A landscape with many peaks, sampled at points; each row gives a point and its height.
A climber steps from a point to the highest of its 2 nearest points, and stops where none of them is higher. Distance is the straight distance between rows; heights are no part of it.
pebo: [-31  41 -10  -9  19 -97  27   9  55 -14  34  14  23 -55  26 -65 -25 -21
 -22 -26  22 -25  56 -12 -15]  (h 503)
Vagaf: [ 18 -31 -49  42  14  38 -19  36 -47 -17   4   8 -13  54  16 -16  17 -11
 -18  15  -9 -14 -44  14  14]  (h 408)
Sudi: [ 55  17  31  20 -18  68 -43  32  28 -28  10  14 -15   4 -21  17  28 -15
 -42  14 -67  25  27  32  27]  (h 401)
pela: [-12 -18  60  -6  -2 -57 -28 -36   3 -35 -38   7  24  -4 -38  27  -8 -34
   1  35  -7   8 -18   4 -16]  (h 291)
Dimus: [ 12  24  13   2  43 -20 -60  81  40 -38 -18  -9  71  34 -74 -20  43  -5
 -28   0  11   8  30  20  12]  (h 532)
vodi: [ 36 -10  18 -53 -27   5 -37  20 -60 -21   7  45   4  18 -62   4  31  -5
 -18  68  12  10 -39  13 -17]  (h 278)
mav: [ 69   1 -37  43  34   9 -13  51 -11  65  30  23 -36  23  41 -44  -9  17
   5 -57  21 -36 -13  -1  25]  (h 368)
negu: [ 44 -12  18 -23  -6 -21   9  24  16  23   8   1  19   9 -58 -20  -9  14
  -2 -35  48  43  20  12  10]  (h 608)
Tef: [-20  -4 -38   7  16  27  41  -3  -7  20 -37 -32 -31 -15  30  30 -18  28
  49  -6  -5  42 -26 -28  22]  (h 218)
doga: [-47  -9 -25  42  40  -8  22 -59  13 -38 -12  -3 -16 -21  29 -13 -54 -33
   1  55 -19  16  30 -17  21]  (h 588)
gano: [-16  28  -5 -53   8 -66  -7  28   0 -29 -16 -32  39  12  -3 -48  11 -10
 -58 -23  -5 -32  26  46 -45]  (h 290)
binak: [ 83  34   3  43   7   6  38  40   1  50  32   4 -43  14  20 -13 -13  47
  33 -19   8 -33 -23  17  65]  (h 434)
Pofum: [ 41  25  25 -21 -36  15  25 -25 -11  -1 -57  10   6  -2 -14  47  17 -38
 -34 -11 -65  60 -24  -3  23]  (h 21)
Nefiv: [-32  39  17 -44   0   6 -12  36 -35  -4  14 -32 -31 -38  -9  36   0  17
  55  66   9  17  24  -1 -52]  (h 398)
Sako: [ 11  -8  -3 -32  17 -16  36  25 -14   9  12 -44   2  -1 -31 -40  -7  39
  12 -10  73   5  26  -5 -12]  (h 656)
fuf: [ 46   7  17  39  -7  11 -24 -10  30 -33  28  73   9 -14 -43 -35  30 -16
 -39   8 -27  -5 -27  16  41]  (h 685)
bal: [-21  -7  38  44 -48 -32 -17 -36  14   1 -12  57  17  -5 -35  59  13 -18
  54  11  -3  21 -57 -18  15]  (h 237)
ged: [-29   1 -23 -53  45 -48  10  34 -14  -5  36 -39  -5  -9 -36 -57 -24  50
  17  38  61  -8  60  -5 -30]  (h 699)
Vesef: [ -5 -14  21 -45 -25  -7  37 -26 -28   0  25 -28 -45  16 -15  13 -15  27
  33  66  31 -13   4 -17 -24]  (h 382)
digo: [ 64  38  25 -46  -6  -8 -18  82  27  17  43  18   8  32 -30  45   2 -14
  -8  16  27  -3 -18  53 -18]  (h 191)
bapo: [ 30  45  44  19 -15 -51 -39  77  -1  -4  12  35   9   0 -11 -45  12  22
  15   5  28 -16   2  22  -3]  (h 630)
bas: [ 26 -25 -30   5   9  38 -43 -10 -60  14 -23   6   4  33 -21 -37  19 -37
 -60 -36 -55  -6  41 -26  25]  (h 817)
Luzef: [ 34 -20  54 -16 -39  35  16 -42  11 -37 -20  20  -4 -43  26  34  29 -26
  17  56  19  -1 -54 -14 -20]  (h 442)
Siro: [ 57 -17  35 -10  -1  34  21 -25  28   8  -1  23   7 -43   1  11  16   9
  15  14  46  -3 -45  17   0]  (h 413)
Rofu: [-13  12  35  45   3   3   2 -23 -54 -58 -48 -29  10 -22   1 -17   6 -18
   0  23 -18  23   0 -43  15]  (h 332)
ruzi: [-44  28 -10 -30   1 -55 -18  49   6 -18  35   3  57 -44 -24 -22   8  53
 -36 -11  48  21   9 -60   2]  (h 748)
Vake: [-82 -25  10  36 -12  -8  17 -57  36 -63  39   2  25  31 -20  21   3   6
 -13  56  -5 -10  -5   5  10]  (h 504)
Sel: [-42  42  49 -39  -9 -44  -1 -33  18 -19  58  13  27 -48  -1  62 -56 -38
 -34  30 -33  31  22 -23  11]  (h 183)
zom: [ 42  -7 -20  33  15  22 -14  -7  11 -14   8  45   1  24   1 -36  14 -34
 -67 -41 -52 -30 -19  17  49]  (h 584)
Sir: [ 12 -24  -5  21   1  28 -15  30 -54 -48   2   0  10  15  -2 -28  43 -16
   5  51  42 -28 -46  21 -21]  (h 350)
nonom: [ 61   8 -29  39  26   8  34  21  32  -8 -18  14   1  32 -42  -2 -13 -77
 -24 -47  -4  31 -11  28  25]  (h 738)
Bil: [  4  30 -17 -64  -6 -19   7  40  -6  60  22  11  20  -7 -26  42  11  45
  29 -36  34  -4 -24   7   1]  (h 574)
Zemu: [-29 -84 -54 -15  38  53  15 -46   5 -12   4 -33 -18   9  45   5 -18  19
 -15  41  48 -30  -8  -4 -24]  (h 436)
led: [-38 -21 -29 -50  21  -4  25   0 -14 -22 -28 -38  11  22 -27  19  -9  -4
  -4  36  14  16 -10  38 -37]  (h 357)
mavud: [-30 -16   0  24  46  -7   8 -78   0 -15 -29 -31 -15 -21  59  -1 -55 -40
 -54   3 -51   3  41 -33  13]  (h 637)
Senok: [  2 -11  -9  64  16  -5  21   7  50  18   5 -16  -5  27  56  -2 -24  21
 -23 -67 -33   4  -9  44  44]  (h 389)
vizu: [ 63 -18  26 -40 -33 -34  -1  -8  10  20   9  60 -24  44 -72  39 -16 -73
  18  18  22  -5 -26   6 -10]  (h 661)
taru: [-33 -21  -4 -16 -47  -2  27 -23  13   3  18  -7  -7  53  -6  18 -16  27
 -24 -30 -22  12   5  37   0]  (h 429)
Vose: [ 30 -32 -51 -16 -18  50 -13 -15 -65  40 -49  20 -18   8 -20 -26   5 -13
 -30 -48 -36  44   6 -35  15]  (h 734)
Lesol: [ 12 -34 -24 -24 -22   1  31 -21   9  29 -26  -5 -20  60 -14  21   0 -16
  44  -8  23 -26 -19  30 -16]  (h 483)
Fas: [ -2 -63  -6  -8 -28  21  13 -46 -22  -6 -31 -29 -31  48  46  10 -22 -55
  -5 -10  29 -12  25 -40 -60]  (h 364)
gupib: [-16 -31 -28 -21  34 -19  38 -41 -10  15  -3  -6 -51   3  29 -19 -39  59
  25  37   8 -43 -27  20  23]  (h 502)
sepo: [ 75  -7  21  28 -18  44  12  37  26  50  15 -12 -58   4  34  36  -6   8
  39 -17 -28  24  11  18  26]  (h 273)
pazip: [-76   7 -47 -28  -1 -24  -1  27  50   1  45  -1  53 -17 -31 -20  10  65
 -17 -18  21  25  43 -16  -3]  (h 801)
Peda: [ 77  13  54  27 -30   7  22  11 -27  -6  20   4 -48  22  62  14 -17 -39
 -19   4 -23 -24 -27  26   4]  (h 345)
pusol: [ 59 -13  -1  -6 -13  -5  10   2  43 -24   1  66 -45  28 -78  47  -2 -81
  17  37 -11  33 -45 -10 -10]  (h 708)
ganeb: [-71  31 -50 -85  25 -47  -4  31 -12  -6  61  23  13 -11   3 -25 -18  27
 -12  72   6 -22  27  31 -24]  (h 59)
zomo: [-64  31 -10  30   4 -22  21 -37  -9 -19 -46 -13  31   8 -34  14  -2   7
   4 -24 -52  20   3 -18  45]  (h 253)
Pazaf: [ -9  33  20 -33  -1  29 -28  40 -51  -6  -9 -16  10 -55 -20 -12  25  43
  30  31  40  21  12  -7 -41]  (h 424)
dagav: [ 12 -88  -8  -5  23  12  -2 -40  -5  -1   1 -10 -34  20  35 -30 -18  33
  -9  35  22 -50 -28  29   0]  (h 468)
rup: [-45 -15 -28   0  45 -37   3  15 -26 -38  -4 -42   7  -8 -29 -81 -16  40
 -10  30   9  19  49 -12   0]  (h 649)
Bipel: [ 11  -2   9 -46 -15 -22 -47  37  20  19  15  40  53 -14 -36  -4  32 -12
  13 -28  47 -25 -21  14 -41]  (h 338)
lasim: [ -1 -26 -31 -11 -15  37   9  -9  20  68 -12 -14 -22 -11  22  -7 -15  29
  22 -84  -5  16  40  13  -8]  (h 540)
Tugu: [-15 -37 -62  35  -9  17  30 -47  20  45  -7   3 -13  48  65  28 -25 -20
  22 -65  27 -37 -28 -22  -9]  (h 552)
fon: [ 13  32  61 -33  -6   3   2  26 -12 -37   5 -43  26 -26 -12  36  -4  -1
 -34  27  23  41  17   9 -35]  (h 240)
golal: [ 37  33  55  14 -19  18 -35  30  10 -20  -5  19  17 -13 -26  41  35 -29
  -7  31 -41  38 -13  29   6]  (h 360)
musi: [ 56 -56 -45  18  19  52  -2 -17  28   5 -12  23 -17  56  47  46   1 -45
 -62  14 -29  26 -52 -32  16]  (h 757)
nazo: [ -2  44  27 -71 -15 -24  -3  38 -15 -26  15 -32  32  -8   3 -19   7  14
 -52   3  38  -8  24  26 -60]  (h 266)
tizud: [ -6 -25   7 -11 -13  26 -23 -81  -7 -36 -86  20  27  40 -42  10  50 -49
  -6   8 -45 -26   5 -27  24]  (h 339)
Zova: [ 12  19  17   8  17  30 -39  -2 -54  -4 -17 -14  29  28  25 -26  50 -20
 -56 -59 -69 -43  62 -33  38]  (h 747)
Dama: [-56  40  15  21  23 -40 -42  60  35 -41   8 -30  79  11 -49   0  20  15
  -6  -6  13  16  30  -4 -10]  (h 490)
sorip: [ 21   4  -8  40  -4  66 -80  79   1  17   1  -9  -5  16  12 -45  10  10
  -3 -31   4  18  58  15 -22]  (h 330)
Numul: [ 21   7  29 -22 -52  15  -5 -14  25  26   2  29  12 -28  -5  -2   7  -2
 -15 -58  -8  14  18  35 -17]  (h 501)
zivo: [ 59 -21  35  33  26  55   2   1  -8  21  28 -37 -26 -42  98  24  10   0
  -4  18  34 -16  -8 -45 -21]  (h 231)
tatok: [ 29   2  13 -35 -10   2  11   9 -54 -22 -17  10   1   5 -11  19  33 -23
  27  69  38 -22 -62  17 -38]  (h 314)
Fami: [-54  56  19  -4   4  19 -45  62  16 -32  15 -13  37 -23  -5   0  21  53
  -2  26  20  16  27  15 -32]  (h 455)
nule: [ 28  16   9 -62 -31  -8  37 -13  31  63   4  25  16 -17 -11  29   1   5
  11 -69  20   3 -11  17  -6]  (h 537)
tafof: [-62  28 -37 -55  28 -31   6  28 -22 -22  21 -15   3   4  14  -6  -3  64
 -20  39 -18 -15 -21  55 -11]  (h 80)
pafo: [-39  64  47 -28   0 -12  19 -22  -4 -46  21 -32  39 -44  -6  30 -14 -30
 -42  19  -1  39  38 -17 -14]  (h 214)
doziz: [ 20  43  36  23 -10 -24 -10  58   1 -15   7  16  -5 -25  46 -73   5  87
 -22   5  17 -15  -2  12  20]  (h 681)
vab: [-22 -11   3  54  12  -5   7 -17  -7  11  44 -12 -28 -17  81 -41 -24  19
   3 -33  15 -36  14 -21   6]  (h 251)
bug: [-74 -18 -17  -1 -21 -23  22 -26  19 -15  59  15   2  25 -32  13 -15  49
  -8  31  -5  18  11   1  19]  (h 467)
gibam: [-20  31   1  60 -11 -64  14  39  21 -28  -6 -13  35   3  21 -73  15   0
 -16 -69  12 -22  38 -11  -6]  (h 190)
Lod: [ 57 -35 -52  18  12  39  29 -13  15  -3 -34  24 -14  51  -3  12 -13 -59
 -37 -27   6  28 -45  -9  24]  (h 836)
Bozu: [-55 -13   0  42  14  18  29 -41  13 -74  18 -20  -6   7  41  11 -11 -16
 -15  64   5  -9 -18  -2   3]  (h 543)
kib: [-16 -18   9  77  15  15 -35   4  23  -4  12 -10   1  29  41 -12   0  48
 -33 -24 -58 -13  15  24  54]  (h 432)
Bod: [ 23 -17  14 -38 -10  -9 -41  60  62   2  49  34  42  43 -39  36  12  25
 -39  15  15   4 -25  68   0]  (h 161)
sim: [ 31 -20  -9  51  57 -10 -34  10 -31  38   8   9  -6   1  85 -36  -9  17
 -14 -28  19 -45 -27  -3  -1]  (h 301)
tek: [-12 -27 -28   7  14  15  20  -1   0 -39 -18 -29  38  51 -31  -3  18   4
 -24  14  15  20 -31  35  14]  (h 392)
Tak: [  9 -56   6 -21 -42  47 -17 -48 -29  -6 -38  -5 -10   4   8  -1  15 -31
 -24   8 -11   9  11 -13 -33]  (h 391)
kez: [ 13 -50  46 -52 -44  -1 -14 -50  34   2   7  28  27  -2 -48  61   0   8
 -48  12   1  39 -24  -9  10]  (h 79)
tobag: [ 37 -20  35 -35 -28   4  23 -10 -21  12  59   5 -16  16 -31   9  17  57
  24  64  63 -47 -30 -11  11]  (h 355)
ragi: [-62  18 -29 -23  21 -97  -1 -16  38  -2  46  46  53 -54   3 -33 -25 -52
  -1   1  14 -22  32 -25  -9]  (h 459)
Toses: [ 30  -2  46 -11 -28 -14 -39  28 -46 -26  37  28  20   2 -60 -32  27  34
 -31  38  23  12  -2  -5   3]  (h 238)
kizo: [ 43 -60 -25  31  33  51 -43   3  21  73 -14   4  -8  10  44  25   4 -50
  -1 -49  -3  16  11   2 -31]  (h 627)
Pogi: [-25 -63  -7  25   2 -23  18 -53   0 -16 -38 -33 -48  41  16  -6 -57 -29
  28  13  16   7  36 -30 -18]  (h 340)
Fim: [-33   5  22   8   8   4   9  -3 -43 -34  -8 -47 -30 -23  10  -8 -11  10
   7  47 -15  23  27  -3 -23]  (h 366)
mepot: [-37  22 -11 -20  10   2 -20   2 -43 -33 -24  -7  15 -29   1 -38  29  53
 -28  22 -33 -16 -27  20  11]  (h 107)
zirip: [-67  42  -9 -25 -46 -11  -9  40 -54 -11  36  -3  47  10 -42  31  33  16
  -5  -6  23  25 -23 -18 -26]  (h 193)
tosog: [-12 -19 -33  -6  29  61   5   2  11 -26 -23 -22  55  36 -22   9  52  20
 -46 -16 -36   0  -3  17  56]  (h 430)
depu: [-72  60 -14   5  21 -86 -10  50   4  -5  87  29  27 -38  20  24 -41  12
  49  26  23 -13 -19 -31  32]  (h 705)
kedav: [-30  43  19  45  20 -18  -5  14 -26 -17 -34   3  23 -54 -19   1  10  15
  49   8  -4  36 -27 -25  16]  (h 294)
Nodu: [-36  51  13 -14 -30  20 -46   0 -56 -34  -9  12  41 -33 -21 -32  73  33
 -22  -6 -32 -26  13 -28   1]  (h 134)
fulef: [ 37  57  62   7 -26 -57 -26  46  31  43  11  30  -6  -6   7 -32 -12  15
  40 -34  27 -46  23  22 -18]  (h 587)
filig: [ 11 -13  -3  19 -10   3   0 -40 -13  39 -27  10 -40 -23 -17   4   8  33
 109  49  33 -45 -26 -46  11]  (h 570)
komim: [-58  41   0  30  -4 -40  19 -22   6 -19 -17  -8  39 -17   3 -21   6 -12
 -12 -49 -30 -10  12   3   1]  (h 224)
vubo: [-15   1 -50 -17  29 -37  60 -54  34  49  24 -17 -41  17   7 -18 -57  18
  43  13  13 -75  23   4  23]  (h 465)
sulin: [-57 -19 -30  28  -4 -33  34 -56  19 -17 -30   5  -7  34 -30   8 -45  -9
  39  -1  22  23   4 -23   1]  (h 311)
pek: [ 31 -29  39 -54 -42  17   5 -16 -10   6   6   3   4  12 -25  10  15 -35
  -8  11  40 -14  10  20 -47]  (h 425)
Dibi: [ 25 -21  28   6 -14  48  34 -28  24  20  -5 -33 -46 -35  56  35   3  -8
  53  26  14 -15  -4 -47 -15]  (h 254)
Tufe: [ 33 -28  -1  63   4  10 -44 -21 -10  21  10  25 -15  54  50   3   3 -18
 -63 -27 -73 -19  -9  11  35]  (h 496)
dob: [-13  31  22  -3  -1 -45   2 -37  -3  50  -2  23 -18 -59 -17  33 -10  21
 101  24  21 -52 -35 -43  10]  (h 599)
nufev: [ 10   4  49  14 -32  26 -39 -11  79  -7  13  24  55 -21 -14 -17  38   8
 -33 -44 -14  -8  45  17   2]  (h 466)
nulep: [ 50 -53 -35  21  29  34 -22  -8  24  60 -29  25 -27  54  53  49   8 -62
 -15  -7 -19  38 -31 -53 -31]  (h 690)
tebe: [-34  68   5 -11 -33  -7  -7  27 -54 -28  -4   4  68  -4 -31   6  55   7
 -34 -19 -19   6 -20 -19  11]  (h 160)
Mubak: [-63 -30 -49 -15  26  50  10 -30  25 -22  -2 -40  47  28 -15 -10  45  38
 -42 -35 -38 -10  44 -18  37]  (h 454)
bibiv: [-42  46  15 -18   9 -56  -9   9  -6  16  36  25   0 -50   1  26 -19  27
  52   7  19 -31 -27 -14 -10]  (h 642)
dig: [ 82   0  22   1  -4  48  25   9   6  23  27  -6  -9 -27 -12   3  25  40
  37  39  61 -23 -32 -10  29]  (h 383)
Debe: [-34 -17  37 -10  -1 -32  -4 -95  15 -48 -69   4  32  23 -41  23   3 -33
 -13  30 -31  -6  11 -18  22]  (h 317)
Beg: [ -1  33   7 -32  16 -22  35  28  34   3  40  -7 -16 -37  31 -36 -22 100
 -18  13  28 -10   9  11  26]  (h 728)
rukob: [-51   0 -33  17   6  12  51 -20  50   1 -12  -8 -32 -12  16  56 -24   0
  73  37  -7  48 -13 -26   0]  (h 239)
gomi: [ 19  10  21 -46 -48   6  54  -7 -39  13  18 -28 -56  37  26  45   7  18
  22  56  -5 -38 -23  11 -15]  (h 405)
gega: [-20 -11 -14  64  20  47 -50  30 -17 -23 -36 -20  28  11 -12   2  43 -18
  26  -5 -31  12   5   6   2]  (h 418)
vef: [  1   2  31 -37 -23   3  16 -36   9  20 -61  -8 -11 -35 -13  50  -7 -22
  19  -8 -47  63  11  -2 -21]  (h 42)
Dobim: [ 14  24  28  -7   4 -26 -26  -4 -19  -9 -39   0   3 -42  34 -54  -3  -7
 -30 -40 -27 -36  12  40 -19]  (h 740)
nebup: [ -5   0  42  57 -64 -26  17 -38   9 -37 -32  28  -3  46   8  42  15 -43
  21  13 -31   8 -50  -7  11]  (h 208)
neziz: [ 27   4  30  16  -6 -17  23 -28 -24 -22 -24 -15  -2 -18  51 -30  -7 -42
 -27 -30  16 -30 -22  10 -10]  (h 802)
kal: [ -7  57  26  -4 -23  42 -26  41 -21  19   1 -31 -28 -42  59   4   5  11
  17 -36 -15  -4  48  10 -52]  (h 275)
veses: [-21  35  18  14 -52  39  11  -7 -52  -1   3 -20 -16 -40  34   9  19  -1
  19 -31   0  10  15 -25 -29]  (h 252)
zesa: [-12 -52 -22  14   9  -7   5 -13 -33  17 -15 -15 -28  -4 -18 -48 -25  65
  22 -11  10  17   5 -18  23]  (h 551)
lum: [-35 -27 -47   0 -20  17  19 -26  -9  45 -23   1 -30  26  28  18   1 -10
  72 -42   3 -44 -22  19 -22]  (h 513)
Git: [  0 -10 -15 -61   1 -42   6   9 -48 -14 -37 -24  28  56 -48 -31   5 -26
 -39  -1   5  -3  -3  43 -36]  (h 323)
favim: [-51  -1  19 -18  50 -71  -7 -29   6 -21 -26  -9   7 -20 -30  31 -42 -41
  31  54  13   3   2   5 -25]  (h 262)
tos: [ 11  34  53  18 -14   7 -43  53  31   5 -15 -10   3  -3  -9  29   0  16
  20   7 -21  43  33  50 -18]  (h 325)
kes: [ 70  25   0 -41 -51  11  36  -2 -23  45  -6 -26 -40  50  -6  50  19 -36
  50  52  -5 -68 -37   0 -20]  (h 427)
Vinal: [-46  37 -14 -31   6 -86 -21  69  14 -23  85   4  34 -53   3  -6 -37  -1
   5  12  57  -7  19 -74   2]  (h 778)
ritul: [ 34 -32   0  57 -16  34   8   6  -2  -4 -23  13 -37  30  25  19   9 -22
  49  27  -4  24 -51 -30  20]  (h 505)
Kavuv: [-22 -54  -8   4   1  34 -26 -78 -31 -34 -70 -23  10  21  14  -4  16 -53
 -39   2 -24 -16  20 -56 -16]  (h 365)
Vavel: [ 29 -13   6  21 -32  50   7 -18   3 -55 -49   7   3   6  23  26  46 -60
  24  46   9  22 -60 -33 -21]  (h 469)
maliz: [ 43   1  14  34 -24  -2  11  12  26  62  35   4 -42  13  -9  -3  -5  82
  69  -7   8 -42   0  14  47]  (h 474)
vuvos: [ 13  37  -2  16  -9  23 -43  87 -26  31 -12 -26 -24  24  47 -44  -5  23
  20 -40   8 -23  49  31 -33]  (h 300)
bot: [ 33 -43 -48  -9  23  64 -20   5  13  64 -24  10  -7 -24  29 -13   8  -3
  14 -62  10   1  -2  18  -2]  (h 577)
bosu: [ 91 -14  -6  64  28  39 -19  55  11  60  41  -1 -70  14  34  27 -18 -38
  15  -9 -10  24  10 -39  -2]  (h 230)
biga: [ 27 -14 -30  41  37  69 -97  48   9   2 -19  -1   6  17 -33 -25  39 -26
  -8 -14 -48   9  50  12   8]  (h 373)
kivu: [-72 -31 -66  33  -2  32  18 -44 -17   7  19 -11  -7  42  73  29 -21 -14
 -19 -23  13 -11  -7 -39 -29]  (h 598)
noko: [ 49  -3 -23  57  20  65 -15  47 -61 -20   7  -7   4  -7   1 -25  19 -40
 -30  -8  26  35  -8 -56  -2]  (h 131)
Rilu: [-46   9  19  47   9 -38  12 -21  33 -19 -35  15  -3 -19 -16  51  -7   2
  68  39 -12  38 -47 -11  17]  (h 263)
Debo: [-29  49  -8 -71  49 -74  45   1   6 -15  16 -12  30 -40  14  -7 -38  -3
 -35   9  23  -2 -12  10  -6]  (h 684)
paz: [ 52 -13 -23  24  52  16 -14  43  24   3 -37 -16   1  23 -17  -2  -7 -40
 -16 -17 -30  31   2  63  21]  (h 655)
bizun: [-36  -5  -2  48  33 -23  29 -29  74 -15  14 -11  -1 -16  38   0 -30  14
  -7 -25 -19  -8  -6  49  26]  (h 388)
kel: [ 48 -34  42  -1 -27 -15   6 -25  63  18  13  51   3  20 -38  44  -9 -14
  -3   9  -9  29 -31  42  31]  (h 106)
muvel: [-49 -59 -37   7  14  54   2 -51  49   6   7 -20  22  -2  12   0   1  20
 -41 -44 -17   4  27  -2   9]  (h 478)
Kat: [ -6  -5  12  15   0 -53   5   0   1  35  22  14 -23   5 -28 -19 -20  86
  57  10  14  -7  -2   5  34]  (h 506)
zuku: [ 71   0   2  73  -6  67 -20  48 -18  12  32  13 -33 -20  10  -9   7 -41
  13 -24  14  31  14 -41  -2]  (h 181)
vude: [-65 -30 -48  23  35 -20  -2 -32 -37 -13  -9  -9 -19 -12 -12 -79 -42  52
   2  27 -25  11  37 -28  37]  (h 600)
zadet: [-50 -39 -27 -15  -1  27   0 -33  34  26   4 -13 -12 -32 -12  -5 -11  24
   7 -24 -18  34  57  10 -16]  (h 507)
Supub: [-15 -11  37 -47 -12  -2  -3 -46  36   8  -4   1  13 -44 -27  54 -15  13
 -17  16 -17  58   8   7  -7]  (h 58)
Larun: [-13  -7 -20  31 -43 -25   5  -6 -35 -12   2   4  16   6   5 -93  36  35
 -39 -64 -21 -22  27 -39  27]  (h 118)
Miv: [ 10  33  39 -32  15 -33  56 -25  -3 -32  -2 -25   4 -41  37 -16 -31   1
 -41   3  20  -5 -12  19  -5]  (h 739)
Dege: [ 41  -5  44   4   5   2   0  30  18  33 -19 -34 -50  -3  33  34 -29  18
  34   3 -38  25  30  55  -3]  (h 298)
Dos: [ 55  -5 -10  16 -18  10  -3  63 -36 -31  57  39 -20  31 -55 -68  20  36
 -21  28  35   5  -8   0  19]  (h 189)
sok: [-39 -14   6 -68   5 -50 -35  15  24   2  21   8  52 -29  -9  46 -14 -28
  11 -29  44 -35 -47  -8 -24]  (h 375)
Fol: [ 36  13  39  21 -36 -17  37 -31 -31  30 -19   0 -63   2  68  18 -15 -17
  32  -2 -16 -44 -28 -19   0]  (h 305)
barar: [ 78  43  -9 -49  36  -6  10  62   1 -12  25  26 -21  10 -54   5   3 -42
 -22  11  17 -10 -37  49 -15]  (h 233)
leri: [ 13  -8  45   9 -42  70 -41 -15  35 -24  24   5  30   9 -12  14  51   3
 -47  -4 -42   3  33  27  11]  (h 437)
kube: [ 53  33 -19 -43  -1  38  10  54 -37   6  -9   5 -17   8  -8  24  35 -38
  21  24  14 -13 -40  52 -30]  (h 280)
Pesig: [ -1  24  31  15 -15  -5  18 -33  -6  29  33  -7 -59 -42  55 -18 -29  17
  41   0  -3 -60  24  -2  -3]  (h 274)
Mepef: [ 55 -10   9 -40 -43  20  14   3 -12  41   9 -13 -20  40 -33  21  29 -38
  45  16  41 -53   0  13 -39]  (h 453)
Rodev: [ 67  42 -18  14  24  54 -22  74 -37 -12   0   3 -14 -12 -11 -46   1  -7
 -54 -16  -7  42  21 -12  16]  (h 72)
Peb: [-29  37  -5  -4 -44  12  29  34 -44   5  35 -12  -6  23   6  15  24  27
  36 -14  24  -9  -7   6 -20]  (h 225)
Kalu: [ 10  54   2 -53 -39  11 -10  29 -38  51  -3  36   0 -21 -22  17  14  58
  -7 -34 -23  40  -7  13  14]  (h 621)
mapi: [-14   3  -8 -41  57 -63  33 -26  -9  14 -50 -29 -13 -12 -36  -1 -48 -26
  68  26  53 -15   2 -11 -29]  (h 235)
fomo: [-40 -49 -65 -16  53  53  21 -56  42  13   1 -16  -5 -27  58   5 -35  11
 -19 -13   6  -5  -2   6  -1]  (h 448)
sal: [-57  -1  11 -41  -4 -96 -34 -11  24  -5  24  25  45 -40  -5  -1 -16 -22
 -21 -31   5 -41 -19 -16 -18]  (h 411)
femud: [ 31 -18  49  34 -21  -5  24 -56  -6  -2 -43   0 -47 -33  37   1 -18 -10
  33   0 -11  15 -11 -38  10]  (h 277)
gapo: [ 19   7 -13 -34 -15  19  13   6 -62  32 -43   4 -15 -23 -17 -14   8  29
  -4 -28 -17  48 -12  -3  17]  (h 670)
rozam: [-46 -30 -35  52  15  51  15 -29  16  18 -11 -20 -14 -31  47  33 -18  -3
  15 -35 -10  45  19 -54   0]  (h 192)
zemo: [-75   9 -68 -55  10 -48  23  -7 -11  18  49  37 -22   5   1 -29 -25  30
  32  42  -9 -39  13  20   0]  (h 40)
tizo: [ -9   6 -16 -64  54 -82  -2   7 -27  31 -48  -9  14 -26 -38 -32 -26  13
  34  -5  28  -7 -16  10 -12]  (h 209)
lotu: [-25  25   0  17   8  47 -32   0 -53  -2  12 -45  27  21  57  -4  33  -4
 -90 -49 -38 -21  48 -39  -4]  (h 703)
mus: [ 46   5 -12 -11  46  20 -33  48  45 -25  -7   2  28  22 -77 -15  19 -34
 -46   5 -14  25  22  55  12]  (h 586)
dife: [ 49 -11  -9  -1   7  14  12  13 -13  21 -37  -1   1 -10 -38 -30   3 -49
  37 -37  38  16   3   7 -21]  (h 550)
vav: [ 25 -34 -37  27   5  41 -19  39 -30   6 -36 -12 -19  27  13  15  23 -46
  19  12 -29  28 -26  -4  -5]  (h 464)
Dok: [-58  -2   2  26  -7 -22  11 -44  20 -29 -42 -10  48  30 -72  47  -6 -14
  19  -5  -4  51  10 -55  23]  (h 281)
Muliv: [ -6  27  33 -10  10 -78   6   4  43  11  29   1   1 -30  13 -45 -20  22
  25 -16  41 -57  32  12 -22]  (h 547)
Vorab: [ 22   3  -3  27  11 -28 -41  20  -4  -5 -35  29  27   4 -63 -44  15 -53
  21 -23  -5   0   4  28  -6]  (h 491)
kedo: [-29  54 -20 -46  42 -23  34  11  43   5  32   1  17 -65  21 -11 -36  31
  -8   0  14  28  28  19  12]  (h 680)
vaf: [-21 -12  22  10   7  -3 -27 -52 -23  -9 -35 -19  -8 -10  29 -25 -11  -3
 -39 -17 -63 -18  34   8  14]  (h 687)
gileg: [ 44  21   2  30  -5  -5   4 -19  35 -32  10  69 -19   2 -87  14  17 -69
 -19  -1 -38   8 -32  -7  26]  (h 788)
dutun: [-37 -11 -36  -5  60 -32  56 -35  69  20  17  -6 -15 -14  30  -8 -61   7
  21   0  -3 -12  18  44  21]  (h 426)
rozo: [ 32 -10  25  11 -57  13  24   9   5  -5  26   4 -24  61  12  36  -1 -29
 -28  -8 -45   8 -10  55  -3]  (h 390)
Sofev: [ 72   5   2  35 -15  10  31 -20   0  21 -37  15 -37  -2   4  12   3   4
  87  37  30 -31 -60 -51  37]  (h 544)
bazef: [-48 -17 -39  47  19  35   0 -15 -18  20   9 -45  26  48  59  36  12 -12
 -61 -52 -29   4  11 -23  -8]  (h 648)
begeg: [ 17 -17  40   2 -28  -3 -27  20  49   3  26  19  29  39 -53  39   5  35
 -25   0 -29  39  -3  48  38]  (h 133)
rore: [-64  -1 -44  12  10  64  14 -54 -11 -12  -1 -12 -13 -46  55  27  -5  13
 -30  19 -45  32   7 -53  26]  (h 167)
vitad: [-69  11 -62  -6  32 -29  -3  33  37   0  58  15  19 -32 -19 -42  -9  49
  39  30  24  13  51 -13  -1]  (h 756)
zokib: [-67   7 -73 -28  -6  58  31 -58 -46 -18 -27  -4  -4 -28  43  13 -11 -27
 -18   4 -10  11  -1 -56 -24]  (h 146)
big: [ 10  -1  14  54 -15 -55   2  14  -6 -11   3  12   6  27   3 -72  -3  13
 -17 -41 -13 -23  -1  17  27]  (h 155)

For each start below, name the point where the climber stops.
sok: Beg
rozo: neziz
noko: bas
vab: ged
big: Tak
Pofum: bas
kedav: Lod
Larun: Tak

Call two points neighbours if one is among the 2 nearest of the other. Go from one point of each pair to the other, from neighbour to neighbour, staying as high as possible. Name the lowest point that can't be avoided.
pazip and Beg: Bipel
Tak and ged: tobag
gupib and Lod: Zemu
Lod and gileg: bizun
Beg and neziz: kedo
Vinal and pazip: ruzi
